Each row is a point on a tangle of strands that fork and nearly touch. The rows are in no order.
(in the rows, 128 means zero)
Points whose rows are less than 92.5 apart are linked; no others are. Some points are linked to none.
J_751: [ 92  86 125 110  81  86 155  55 145 110  75  98 149 120 137 159  98 112
 112 136 111 180  76 195  83]
J_67: [149 120  88 146 125 181  48 178  92 116 146  99  97 111 144 148  95 184
  99 156 102 109  92 109 143]
J_953: [149 128 167 109 105  87 165  81 188 132 120 114 164 111 122  95 109 127
 154 125  99 108 133 131 103]
J_729: [ 97 146 181 123 147 154 149 132  50 118 143 193 109 190 173 117 160 100
 161 121 128 107 216 151 153]
J_669: [143 134 143  95 123 109 151  85 165 137 177 148 119 151 147  81 155 180
 187 143 145 107 120  97  83]
J_130: [117  86 101 151  76 129 115 110 111 102  83 122 139 104 114 178 114 145
 124 123 148 179  99 146  96]
J_950: [149 130 192 103 129  96 159  64 134 108 123 147 132 167 162 107 126 116
 143 123 121 108 155 144 116]
J_661: [131 158 135 117 185 170 103 238  67 132 144 128 100 157 142 129 171  90
 139 130 162 104 173 102 166]
J_667: [154 146 160 136 168 142 148 137  82 126 158 185 109 167 122  82 168 108
 147 101 172 110 177 104 141]
J_201: [126 131 126 103 127  92 159  72 169 133 152 160 127 148 148 113 142 128
 149 132 134 123 124 139  92]
J_316: [ 67 177 168 130 169 141 129 131  67 120 141 157  90 183 166 135 155  85
 123 145 133 129 178 172 185]
J_384: [114 181 130 117 166 117 129 133 134 143 111 122  89 181 192 146 165  94
  99 177 108 102 138 159 175]
J_321: [107 172  86 141 161 150 106 148 125 149 141 123 102 140 138 128 126 105
  76 154 111 115 103 157 186]
J_518: [150 122 130 111  98 121 126 123 181 136 104  79 157  89 118 137  99 153
 124 144 101 108 107 115 112]
J_871: [147 134 102 130 115 124 111 167 111 129 124 104 156  84 100 134  78  97
 103  97 104 110 140 131 165]
J_423: [104 118 154  94 100  92 157  73 201 145 147 109 149 105 123 101 120 172
 190 155 108 127 115 122  84]
J_973: [132  98 133 110  78  90 155 110 152 117  99  75 149  85  81 128 131 144
 165 116 191 169  91 102  82]
J_648: [142 100 125 133  69 116 149 111 155 125  67  54 159  77  73 135 108 128
 117 127 143 155  70 137 101]
J_163: [124 140 102 151 129 149 125  99 122 148  95  99 122 105 116 128  81 108
  45 137  79 121  69 180 172]
J_38: [120 135 109 105 123 117 127  93 143 129 121 100 100 130 149 168  92 138
  68 153 126 126  84 153 148]
J_456: [163 132  94 134 147 151  91 200 118 136 141  87 136  88  90 126  92 114
  97 108 121  96 119 106 169]
J_424: [136 127  87 119 120 155  64 180 106 117 133 101 112 122 170 163 108 159
 119 162  92  94 116 123 137]
J_985: [ 97 148 106 139 166 180 111 228  63 134 174 183  96 174 156 140 174 117
 147 127 154 135 193 105 138]
J_111: [147 132 149 171 135 122 129 125  98 116 124 157 142 133  88 104 143  95
 121  82 157 149 155 123 147]
J_628: [166 167 150  91 161 119 185 127 110 146 155 164 112 168 158  82 149  91
 135 115 165  77 163 119 151]
J_947: [128 135 118 143 141 138 159 152  96 130  61 150 122 136 122 170 158  68
 100 111 163 140 151 149 154]
J_345: [164  83 147 176 127 132 120 158 103 106 131 165 145 120  94 111 153 150
 174  81 180 171 144  71  84]
J_995: [ 62 112 154  87  95  96 165  61 199 144 130 101 138  89  93  84 132 183
 202 165 132 153 100 116  89]
J_169: [ 86 145 100 135 138 122  93  93 129 123 178 142 116 145 142 135  98 136
  86 143  80 144 118 162 147]
J_851: [144 121  82 129 118 158 107 182  87 129  82 125 126 100 138 172 110 116
 103 134 128 105 118 149 152]
J_702: [174 129 156 110 133 116 168 105 171 148 120 139 144 122 110  68 165 145
 193 128 162  96 121  98  82]
J_61: [ 68 175 112 140 143 151  76 175  75 130 184 144 108 164 160 121 135 116
 125 147 108 129 157 150 182]
J_82: [152 156 134 101 137 107 151 152 119 135  94 121 134 121 133 145 118  70
 107 122 133  95 154 149 173]
J_571: [157 141  89 146 163 151 103 198 125 137  95 129 130 119 120 142 154 103
 122 130 131  98 132 118 146]
J_915: [112  96 138 100 107 102 123 112 154 115 143 117 126 100 115 126 140 195
 209 143 166 153 110  84  68]
J_908: [170 157 138  78 149 107 165 154 129 141 135 136 125 141 143 119 131  85
 125 120 153  79 161 124 144]
J_733: [120 167 103 155 184 147 105 191 121 151 160 130 114 146 109 101 152  89
 107 126 141 105 131 126 192]
J_680: [147 105 166 136 115  99 127  88 159 121 161  95 148 105  69  89 120 179
 153  95 154 156 111  77  97]
J_40: [152 151 139 109 154 118 159 109 151 137 130 161 101 175 165 126 180 122
 138 143 167 105 135 119 111]
J_90: [106 118 181 110 124  92 159  43 206 130 103  91 146 127 146 113  98 135
 103 160  79 151  95 171 100]
J_383: [137 111  82 155 101 141  97 165  87 117 120 134 151  84  99 152  88 120
 114  95 112 135 136 130 138]
J_892: [133 117 106 171 146 139  85 163 121 125 183 115 127 107  78 113 104 149
  99  95 129 139 117  97 160]
J_299: [129 119 144 130 109 111 114  99 173 119 117 142 156 126 137 113 146 151
 188 153 101 114 138 130  85]
J_128: [110 137 117 189 141 146 103 130  86 118 103 129 119 122  86 128 116  96
  64 109 137 162 104 159 186]
J_545: [ 96  91  74 145  71 134 125  83 133 132 150 120 138  80  92 144  73 168
 101 111  95 179  70 141 103]
J_670: [ 59 166 146 143 173 188 134 219  47 147 137 167  94 158 144 144 174  90
 157 131 154 130 194 139 185]
J_899: [113 101  53 157  86 150 130 111 155 154  83 120 134  73  96 135 104 146
 114 139 116 149  46 154  98]
J_811: [119 135 117 153 152 173  66 195  61 111 134 126 101 128 136 155 115 133
 101 141 148 129 135 120 181]
J_960: [143 188 133 111 159 125 135 180 127 155 115 115 123 151 174 120 154  79
 125 153 110  73 160 140 174]
J_600: [151 155 125 116 142 114 125 143 144 141 176 129 141 125 113  87 108 106
 121 111 103  95 154 112 155]
J_902: [186 120 160 113 146 135 167 106 107 120 145 171 116 158 141  87 164 141
 167 113 195  98 141  91  94]
J_529: [167 121 124 115 187 147  94 219  81 115 196 139  96 151 130 115 149 130
 157  97 166 132 148  54 111]
J_13: [106 113 128 107  96  87 151  70 159 124 133 124 157 113 114 128  92 119
 118 112  93 156 112 162  97]
J_580: [172 100 150 157 130 117 110 151 122 108 124 125 157 111  78 119 133 138
 152  90 166 148 134  81  95]
J_627: [ 97  80 126 109  77 109 104 120 143 113 126  92 131  71  92 145 114 206
 201 137 164 174  91  85  79]
J_668: [131 109 123 152  98 107 120 122 107 106 129 164 159 117 112 135 116 127
 151  88 115 154 164 128 109]
J_427: [167 100 153 164 161 134  97 166  92 104 162 162 114 140 101 114 147 155
 158  86 172 156 156  64 105]
J_275: [106 183 116 128 181 136 118 148 116 143 131 130  85 165 154 136 157  90
  90 153 141 118 128 148 189]
J_234: [ 96 152  59 146 127 156  64 175  95 137 194 137 107 139 153 125 115 153
 111 148  90 127 125 129 165]
J_138: [129 125  90 106 134 145 130 181  87 130  84 139 111 124 156 196 132  89
 108 127 148 105 148 144 154]
J_196: [156 148 169 115 121  90 166  80 161 130 131 127 156 125 113  75 106 101
 109 106 103 117 142 136 132]
J_167: [149 122 137 175 154 124 102 149 122 120 160 135 131 129  79  95 129 121
 114  82 154 144 133 101 153]
J_301: [104 111 100 104  86 107 139  89 174 142 146 112 159  90 119 141  75 150
 125 130  74 138 103 145 106]
J_210: [132 181 120 145 170 130 125 158 134 154 155 148 126 155 128  82 163  92
 127 130 118  94 155 127 165]
J_464: [102  87  99 149  57 136 157  93 156 146  84  49 156  62  64 117 103 149
 115 137 136 176  39 133  93]
J_796: [ 98 192 125 116 143 130 107 148 125 155 170  92 117 148 150 101 106  99
  89 160  75  92 134 160 198]
J_926: [147 100 153 121 122 130 144 127 123 107 104 165 123 145 136 151 174 153
 172 117 189 139 143 101  75]
J_692: [ 87 121 153 124 142 126 202 103  69 121  84 203 122 166 150 143 159  54
 128  96 119 147 194 183 126]
J_22: [166 154 124 124 162 134  99 191 127 125 135 115 132 135 133 114 152 114
 140 136 124  86 155 100 139]
J_663: [124 103  72 163 103 163 109 123 172 152 118 101 139  76  79 118 109 167
 104 134 110 139  60 124 114]
J_806: [141 110 176 110 111  97 147  79 113  94 104 148 128 158 151 145 133 120
 141 115 153 137 156 143 108]
J_257: [134  89  98 170 103 141  86 146 136 120 128 106 139  80  86 138 104 187
 138 123 138 163  84  96 105]
J_536: [ 95 111 161 111  96 107 152  59 208 139  84  70 153  97 116 119 101 154
 127 173  92 150  82 148  95]
J_765: [ 95 141 100 122 135 130 113 139 108 129 140 174 119 165 174 151 148 102
 138 139  86 113 169 167 138]
J_615: [ 96 147 130 185 161 143 110 124  98 122 107 168 122 142 109 127 145  91
  89 123 132 165 139 164 172]
J_334: [117 138 143 136 150 136 181 128  94 129  48 163 122 151 155 179 173  58
 112 127 131 137 166 170 150]
J_720: [ 97 108  77 143  95 131 121  86 125 136 142 130 145  85 101 131  59 141
  84 111  62 152  89 162 125]
J_165: [ 76 161  80 165 161 168  89 182  79 146 155 153  93 132 121 133 118  98
  99 136 139 138 125 149 200]
J_374: [123  94 130 146 109 125 137 127 132 111  94 150 124 124 111 155 167 153
 166 124 203 178 117 106  71]
J_698: [144 136 125 143 166 140 136 133 142 131 110 151 103 157 133 146 189 125
 120 137 182 132 120 112 113]
J_319: [104 152 119 103 133 107 124 119 139 126 162 146 125 174 192 126 126 101
 135 155  71  98 159 164 141]
J_978: [125 146 140  96 133 111 104 145  73 110 211 154 102 173 177 129 136 144
 157 114 129 113 176 106 136]
J_609: [ 72  84  97 124  69 107 132  66 149 125 148 102 132  79  93 150  82 183
 136 123 115 191  73 132  83]
J_304: [149 122 111 139 148 139  93 166 144 124 151 148 124 139 133 127 160 159
 165 135 138 119 134  90  95]
J_213: [ 64 101 128 130  85 118 135  75 180 139  82  83 149  79  78 112 126 173
 161 168 125 179  68 140  91]
J_906: [153 115 137 170 142 139 105 171  85 106  97 116 122 119  93 147 129 105
  96  97 175 149 137 114 151]
J_300: [128 112 141 155 122 146 128 179  56 109 121 177 146 127 111 137 134  95
 149  81 146 143 199 120 143]
J_422: [173 103 152  93 123 106 142 149 147 119 106  95 144  98 101 126 137 140
 167 112 183 121 120  82  83]
J_372: [147 117 143 118  94  99 155 101 180 135 113  89 165  91  89 111 108 127
 132 111 118 131 114 125 106]
J_250: [162 138 175 137 126 104 156  95 119 116 123 141 149 135 104  93 129  95
 124  88 138 123 153 126 134]
J_957: [130 129 194 127 144 134 166 119  73 111  83 173 123 164 160 142 161  87
 137 112 137 113 197 152 145]
J_190: [110 203 149 109 164 128 130 183  93 159 146 110 112 148 146 102 143  73
 132 144 126  84 168 143 200]
J_26: [134 131  92 100 134 117 105 155 103 114 165 132 104 127 136 171 107 134
 106 114 159 129 135 112 140]
J_881: [150  98  91 185 106 182  60 155  90 122 132 109 112  86 110 136  78 181
  92 128 107 133  78 115 148]
J_391: [118 136 108 138 143 111 156  97 138 134  92 163 127 144 135 151 146  86
 102 121 124 156 123 172 119]
J_330: [134 131 171 126 138 120 127 120 106 105  98 159 129 170 174 145 151 108
 144 139 119 106 184 145 138]
J_149: [136 105 148 132 100 103 126  88 147 118 168  81 150  93  73 120  91 169
 113  84 128 161 110  82 116]
J_71: [ 93 167 157 125 170 130 135 120 101 128 135 175  95 203 184 128 189  96
 130 157 114 117 170 161 155]
J_307: [104 132 153 124 136 111 126 100 125 115  73 131 135 154 183 160 109  86
 118 161  53 118 146 200 150]
J_481: [138 131 154  78 115  95 136  91 164 113 137 112 123 149 167 147 108 137
 120 139 128 107 136 129 121]
J_979: [117 122 138 101 101 123 177  81 219 165 135  68 161  91 121 115  68 134
  79 142  70 121  98 138 124]
J_175: [115 144 152 143 129 135  84 106 109 109 118 105 121 135 149 145  91 127
  80 155  77 120 127 169 169]
J_962: [119 122 126 115 119  93 169  74 147 126 103 165 133 147 128 131 153 107
 137 119 148 154 120 158  88]
J_930: [120 137  99 142 125 171 115  91 139 155 104  93  97 110 150 124  82 145
  49 171  59  97  52 171 158]
J_122: [132 130  97 151 112 137 156  87 159 158  72  95 145  85 103 122  90  98
  58 141  74 143  62 178 139]
J_928: [130  85 104 125  68 135 108 108 119 113 116  78 137  75 111 154  64 170
 101 124 116 142  75 127 116]
J_230: [137 136 158 143 163 151  90 185  70 101 121 122 106 134 118 153 127 112
 104 117 165 132 154 112 175]
J_748: [117 106  93 163 123 145 117 138 121 123 105 183 131 128 127 167 154 140
 134 123 142 165 133 139  99]
J_505: [106 101 146 124 109 107 143  81 187 142 156  81 143  86  50  77 125 184
 163 121 148 161  92  83  96]
J_168: [164 119 161  85 108  83 196  81 149 127  78 139 134 140 153 133 141 100
 152 122 161 112 130 147  97]
J_219: [112 174 117 126 158 139 116 176  93 149 130 103 122 106 106 126  99  79
  94 125 132 102 134 153 210]
J_574: [172 100 180 110 106 119 193  64 111 120 101 165 152 141 135  84 160 140
 201 119 184 115 127 119  71]
J_200: [110  96 139 101  81 100 146  62 158 115  88  72 128 107 137 166  79 147
  98 146 118 162  71 161 103]
J_232: [140 130 138 136 144 113 120 101 170 135 203 109 135 123  79  89 115 163
 112 105 123 129 122  83 130]
J_322: [161 110 124 130 137 118 122 156 168 130 119  79 140  95  75 122 133 140
 132 109 173 128  96  85 107]
J_393: [138  94  51 186  88 180 114 121 109 143  74 128 115  79 112 137  94 143
  83 131 125 141  41 152 119]
J_335: [127 159  92 116 156 158  60 207  97 135 190  82  92 147 154 123 128 141
  97 153 120 107 115 104 171]
J_759: [141 100 170  98  95  88 168  61 141 107 117 151 139 138 142 114 139 148
 195 122 155 131 130 127  75]
J_780: [109 151 130 191 168 169 107 181  87 133 103 160 123 133 109 121 152  92
 117 116 138 137 162 144 182]
J_740: [125 120  82 190 131 162  97 130 108 136 118 121 115 102  90 125  96 125
  60 113 126 154  70 151 171]
J_552: [147 144 138 135 149 114 100 127 130 129 217 134 122 158 120  78 144 163
 147 107 113 111 150  79 123]
J_109: [117  98  92 165 110 129 125 129 142 130 108 141 133 107  88 149 142 148
 135 114 197 190  91 112  86]
J_369: [164 149 139 104 162 164 137 196  90 136 142 166 113 181 173  94 197 106
 175 133 144  75 185  92 121]
J_768: [152 127 137 158 158 126  83 163 103 109 198 148 114 152 120 106 145 163
 144 102 137 140 154  72 130]
J_143: [149 133 136 109 141 118 111 131 162 130 165 138 125 147 143 102 168 167
 182 148 135 106 132  90  85]
J_544: [138 133 156 151 162 167 110 189  78 104 114 166 115 158 146 144 178 118
 143 128 148 120 191 110 130]
J_359: [144 159 164  95 143 104 147  99 115 121 174 160 111 190 190  96 142 110
 140 143 120  88 164 137 140]
J_59: [132 106  84 127  95 151 105 133 114 119  74 125 120 107 164 185  97 132
 110 148 113 110 100 168 130]
J_126: [123 172 119 144 183 167  98 220  85 147 113 119  98 148 144 134 169  87
 122 154 139 100 148 124 187]
J_29: [ 89 166 148 132 155 131 100 136  91 113 176 153  98 177 159 125 147 123
 115 140 129 131 167 141 168]
J_920: [117 163 143 113 152 142 162 179  77 145  92 157 123 141 153 149 160  56
 155 121 130  90 200 158 170]
J_599: [137 130 123  91 124 100 157 119 132 127  81 131 128 133 161 170 121  79
 108 130 130 110 142 164 143]
J_357: [125 116 131 100 102  92 164  91 177 129  92  95 134 110 103 138 132 133
 127 130 174 156  85 128  94]
J_974: [ 95 131  97 143 121 115 130  96 127 133 127 143 151 107 110 125  84  98
  78 116  71 155 112 186 141]
J_102: [147 141 174  87 120  93 155  66 125 119 184 159 122 173 185  92 112 139
 157 123 112 101 163 129 120]
J_20: [135 107  86 164 130 156  75 154 129 128 165 111 120  96 102 139  98 183
 102 122 124 149  94  97 130]
J_530: [123 128 159 110 135  86 160  84 171 129  63 113 133 147 196 144  98  87
 106 161  60 121 117 198 139]
J_949: [140 170 177 138 150 109 141  93 147 132 132 138 132 167 153  86 143 104
 117 143  88  98 154 148 148]
J_812: [ 99 159 105 143 134 138  77 158  88 118 193 148 121 139 136 122 108 136
 126 122  92 127 159 129 167]
J_776: [ 94 158 106 141 151 117 128 113 120 145 124 154 139 129 134 128 119  81
  88 133  78 136 129 193 158]
J_117: [120 171 105 136 151 137  98 158 140 148 184 101 130 131 121  92 115 120
  93 134  89  96 133 123 175]
J_682: [177 156 149 101 160 133 119 179 117 129 155 130 124 167 160  90 169 118
 157 139 131  72 160  92 126]
J_852: [125 124 159  87 107 134 145 110 225 155 142  38 149  80 114 117  97 184
 125 168 101 111  96  91 112]
J_269: [186 143 163  91 143 128 191  92 115 135 138 169 123 167 169  82 156 116
 157 124 170  75 144 114 117]
J_98: [154  95  99 129 111 168  99 155 147 147 153  53 149  61  79 130  72 179
 107 119  93 105  85  81 122]
J_84: [151 138 158 122 132 102 141  83 155 130 205 136 140 141 112  67 118 156
 141 102 110 117 144  96 120]
J_55: [115  92 132 128  79  97 138  86 117  97  65 115 146 128 132 178 113 114
 117 121 138 176 106 161  90]
J_11: [180  99 168 128 158 139 139 143  98 106 151 158 118 144 120  95 160 159
 179  93 197 131 139  60  84]
J_376: [162 152 169 109 185 166 146 171  58 129 173 167  91 187 146  85 178 112
 148 108 186  92 177  86 144]
J_658: [153 135 154 127 145 143 160 127 114 124  98 183 123 183 185 117 197 111
 180 147 121  80 178 133 105]
J_511: [ 76  76 105 120  61 107 132  92 135 117 123  91 127  72  82 153 102 194
 165 137 157 199  69 115  87]
J_471: [119 136 133 128 122 157 125  90 197 152 141  60 141 108 124 120 101 166
  75 172  67 115  84 125 135]
J_550: [ 95 180 145 155 178 163 121 181  80 149 105 138 112 144 131 129 166  71
 128 142 137 118 161 162 202]
J_785: [156 112 190 119 119 121 174 100  78 100  88 162 125 169 144 139 157  98
 133  96 174 129 177 128 117]
J_563: [166 128 161 149 133 117 127 133 119 104  89 101 132 131  99 140 135 106
  90 105 169 139 124 118 141]
J_655: [125 108 116 100  89 102 124 122 128 112 134 143 152 126 158 157  96 120
 154 119  88 110 163 148 118]
J_823: [118 136 151 127 137 144 155 179  52 121  95 161 137 127 120 153 143  67
 133  94 151 118 202 146 166]
J_367: [128 124 123 105 118 105 143  88 173 130 102  94 119 121 121 157 116 136
  79 138 159 143  76 132 124]
J_139: [156 102  83 164 111 151 104 174 119 120  70 121 146  86 102 158 129 129
 124 116 150 138 101 120 112]
J_922: [155  86 116 137 137 150  82 173 145 125 155  69 138  67  71 126  99 187
 144 111 113 132  87  58 112]
J_106: [ 92 146  63 143 129 152  81 131 126 136 168 152 110 144 154 140 119 140
 102 156  87 134 111 148 142]
J_35: [101 116 165  85 107  98 166  75 189 149 158  91 135  87  77  64 128 196
 200 139 155 141 100  76  90]
J_392: [123 127 138 138 113  99 130  70 160 122 176 122 141 113  86 108 101 155
 105  98 111 157 117 112 115]
J_771: [133 167 129 120 152 121 122 126 161 134 123 126 106 169 164 132 168 116
 118 162 124 102 127 131 134]
J_945: [172 131 146  98 173 145 125 176  76 115 187 162  99 170 158  97 164 135
 162 104 173 103 158  69 107]
J_289: [ 92 105  86 137 105 137 132 105 184 150 100 104 141  77  75 122 132 168
 154 155 147 164  58 124  98]
J_331: [101 173 143 135 159 119 133 119 104 135 135 160 124 156 133 113 129  76
 114 127 109 130 162 175 173]
J_496: [138 135 121 118 143 146 136 176 111 125 134 180 126 167 169 133 184 114
 175 134 125  93 183 117 102]
J_500: [144 129 132 152 130 128 113 116 147 121 103 101 133 119  95 132 120 126
  83 125 129 131 106 131 143]
J_454: [127  96  69 192  94 156 109 129  98 123  78 123 122  95  95 150 109 126
  81 111 159 178  69 142 123]
J_440: [176  94 177 108 107 113 166 101 116 113 107 140 146 118 110  97 161 151
 207 109 198 134 132  89  67]
J_187: [107  98  96 140  97 144 132 104 194 161 146  77 165  63  60 110  99 168
 123 125 103 140  79 106 109]
J_595: [108 182 154 126 152 114 117 115 147 141 166 118 124 163 156  91 119 106
  99 159  62 107 149 159 176]
J_43: [122  99 144  95 102  99 140  90 160 110 111 132 131 125 131 143 141 164
 185 146 163 139 121 121  77]
J_816: [141 120 116 119 120 122 132 145 108 116  87 143 130 124 133 178 130 101
 112 112 154 127 145 146 130]
J_437: [117 129 151 119 127  84 169  62 194 140  71 119 145 131 147 123 127 105
 111 148  94 142  94 179 100]
J_860: [124 126 110 128 156 154  81 210  76 118 187 171  97 167 161 140 165 147
 159 122 143 140 175  82 118]
J_801: [119 130 150 129 138 133 154 101  73 111 165 218 119 182 165 105 156 116
 159 115 129 120 192 140 122]
J_235: [140 124 106 148 155 160  51 194  89 108 163 111  93 130 135 151 110 168
 105 135 138 137 105  90 150]
J_803: [101 131 108 138 121 132  86  91 146 125 184 110 115 125 129 143  93 182
  87 141  90 147  97 130 134]
J_134: [141 142 138  94 132  99 146 114 203 139  98  95 123 154 195 143 130 128
 129 185  94  87 114 149 125]
J_287: [129 118 112 141  92 143 147  91 181 156  94  73 162  75  85 114  91 136
  81 130  83 136  78 138 130]
J_777: [ 90 164 161 126 158 175 145 187  53 129 136 179 111 174 160 125 182  93
 168 132 133 103 214 134 168]
J_718: [137 143 140  75 127 100 133 123 126 112 145 128 103 171 180 159 122 120
 123 137 150  98 154 128 140]
J_876: [125 169 154  97 128 100 123 120 143 133 176 125 110 197 200  90 136 122
 136 157  84  84 157 136 146]
J_239: [166 113 108 116 127 148 101 163 142 133 137  65 133  80  88 135  78 143
  89 114 119 109  95  90 146]
J_274: [141 137 159  93 130  87 173  92 193 138  88 120 134 155 203 132 111  98
 141 162  79  96 134 173 126]
J_968: [152  98  95 152  85 138 130 139 135 124  57  85 145  79  94 156 121 133
 114 126 151 144  75 128 108]
J_856: [ 58  83 111 136  58 139 141  83 157 138  86  57 139  55  56 107 105 185
 155 158 134 190  53 124  96]
J_323: [111  96  96 116  87 121 114 114 144 115  90 124 144 108 161 180 101 144
 147 153  95 122 110 162 104]
J_385: [121 115 125 127 103 166 156  87 206 176 121  50 156  72 104 113  80 162
  74 155  70 118  72 126 124]
J_16: [105 131 103 133 125 163  89  91 142 131 150  96 108 118 144 136  87 173
  61 164  75 122  78 145 150]
J_981: [112 112 150  84 101  94 137  66 180 116 116  95 123 133 164 168  91 150
 121 156 117 133  97 150 110]
J_429: [130  66  80 186  70 150 108 147 105 113  86 123 136  89  91 163 109 160
 124 117 170 194  74 120  98]
J_415: [151 121 100 165 146 152 136 183 113 137  63 141 133 113 108 157 169  89
 119 111 159 133 134 122 139]
J_380: [169  90 120 145 170 142  74 196 143 117 170  96 133 100  80 116 123 172
 153 105 145 143 102  49  99]
J_33: [117 126 101 116 123 123 111 115 123 120 146 123 112 125 126 169  97 134
  77 118 149 148 108 137 147]
J_865: [117 123 161 141 141 131 171  79  83 117 119 212 128 181 140 107 163  95
 141  96 139 150 176 155 113]
J_208: [144  98 135 148  97 116 106 125 136 100 113 107 152  96  95 138 117 158
 145 113 140 155 119 108  96]
J_458: [142 113 127 136 118 124 136 150  88 111 128 193 154 129 127 130 140 111
 174  89 126 130 192 130 111]
J_184: [167 102 113 122 174 142  72 218 114 108 174 124 111 126 121 133 133 157
 167 113 150 140 127  51  85]
J_910: [130 104  92 173 133 153  83 176 124 118 133 159 125 119 125 155 143 166
 146 133 145 154 123 104 102]
J_119: [126  88 106 110  74 106 111 126 132 104 116 124 155  98 142 178  97 154
 177 122 107 131 137 130  94]
J_65: [121 129 166  93 105 111 151  90 226 151 139  74 149 105 133  98 111 169
 155 166  87 110 111 109  99]
J_407: [127 105 132 122  84  81 146  87 129 111 150 135 159 106 106 128  96 132
 148  82 112 159 143 129  93]
J_401: [125 156 151 146 157 127 135 124  94 124 150 179 115 154 123 113 143  95
 121  99 150 132 169 137 157]
J_686: [116 188 139 123 179 142 140 174  90 161 150 154 112 165 146  85 175  68
 145 129 142  88 177 136 184]
J_129: [158  96 154 116  93 100 164 128 138 115  77 102 143 104  88 112 159 136
 185 109 208 151 111  93  65]
J_637: [130 131 108  87 103 103 147 101 187 149 164 114 150 105 133 125  89 132
 124 126  81 106 129 131 113]
J_890: [101 146 167 111 162 120 194  84  81 131 115 206 111 179 162 113 158  63
 127 109 123 129 172 179 139]
J_400: [137 159 123 112 152 136 153 172 120 146  92 153 123 152 180 142 174  79
 147 152 107  76 179 142 151]
J_474: [130 142 115  70 132 116 113 174 102 115 163 119 106 149 170 162 115 118
 120 131 146 100 150 115 146]
J_183: [113 113 137 139 132 128 208 108  95 126  56 186 126 157 135 156 184  60
 128  99 141 149 168 171 108]
J_412: [ 86 102 113 114  89 134 145  77 196 164 159  76 163  68  97 122  81 179
 119 142  66 146  87 124  99]
J_883: [164  94 175 125 123 140 164 124  83  91 103 170 118 151 131 142 169 126
 152  90 194 140 170  95  95]
J_954: [110 104  88 177 111 128 129 111 167 138  99 117 143 105  73 126 143 143
 115 125 161 181  60 133 101]
J_318: [133 131 172 133 130 103 136  95 132 109  77 135 144 154 160 148 133  99
 125 150  91 115 150 170 138]
J_389: [121 120 135 115 117 156 108 113 196 150 158  48 144  87 109 125  95 201
 107 158  84 118  91  87 118]
J_972: [119 134 108 138 137 108 155  86 172 148  83 132 138 121 123 133 129 101
  91 144  93 147  90 174 120]
J_290: [149 140 132 111 122 120 128 120 180 131  91  87 131 118 149 153 118 130
 101 164 108  97 103 142 133]
J_534: [144 148 112  93 120 107 135 129 177 152 198 113 148 114 120  94 102 145
 135 115  88  98 142  98 120]
J_877: [125 124 105  99 125 113 107 159  82 109 186 169 105 143 153 159 118 139
 144  95 151 133 171 101 125]
J_528: [125 128 138  85 118  97 170  64 175 142 153 168 127 167 177  95 155 147
 193 151 135 104 120 133  78]
J_946: [ 83 146 112 158 178 187 108 228  60 138 149 172  94 151 132 146 160  98
 129 121 174 142 173 127 177]
J_271: [142 138 147 114 121 110  96 121 146 107 167 115 144 136 149 123 107 153
 142 139  79 101 153 115 128]
J_727: [104 135  92 155 139 142 126 140 119 130 113 193 133 149 141 147 157 105
 134 130 113 138 156 153 122]
J_216: [132 145  94 161 150 155  98 143 139 138 132 113 119 121  99 122 114 125
  71 132 127 123  97 130 173]

A fork is a point with three links. Follow the links from the first point to the second and name the forks in between, in order.
J_208, J_946 | J_427 J_816 J_947
J_890, J_369 | J_947
J_129, J_376 | J_401
J_972, J_330 | J_785
J_384, J_427 | J_216 J_67 J_20
J_376, J_973 | J_401 J_129
J_464, J_529 | J_785 J_111 J_401
J_415, J_471 | J_947 J_816 J_427
J_323, J_345 | J_816 J_427

Follow the links from the first point to the second, and from the first to the third. Name the last point that the two ways share.
J_922, J_856, J_35 | J_111
J_511, J_424, J_423 | J_20
J_415, J_471, J_239 | J_427
J_323, J_239, J_680 | J_427
J_985, J_369, J_424 | J_947
J_771, J_318, J_552 | J_20
J_319, J_67, J_609 | J_111
J_536, J_464, J_530 | J_785
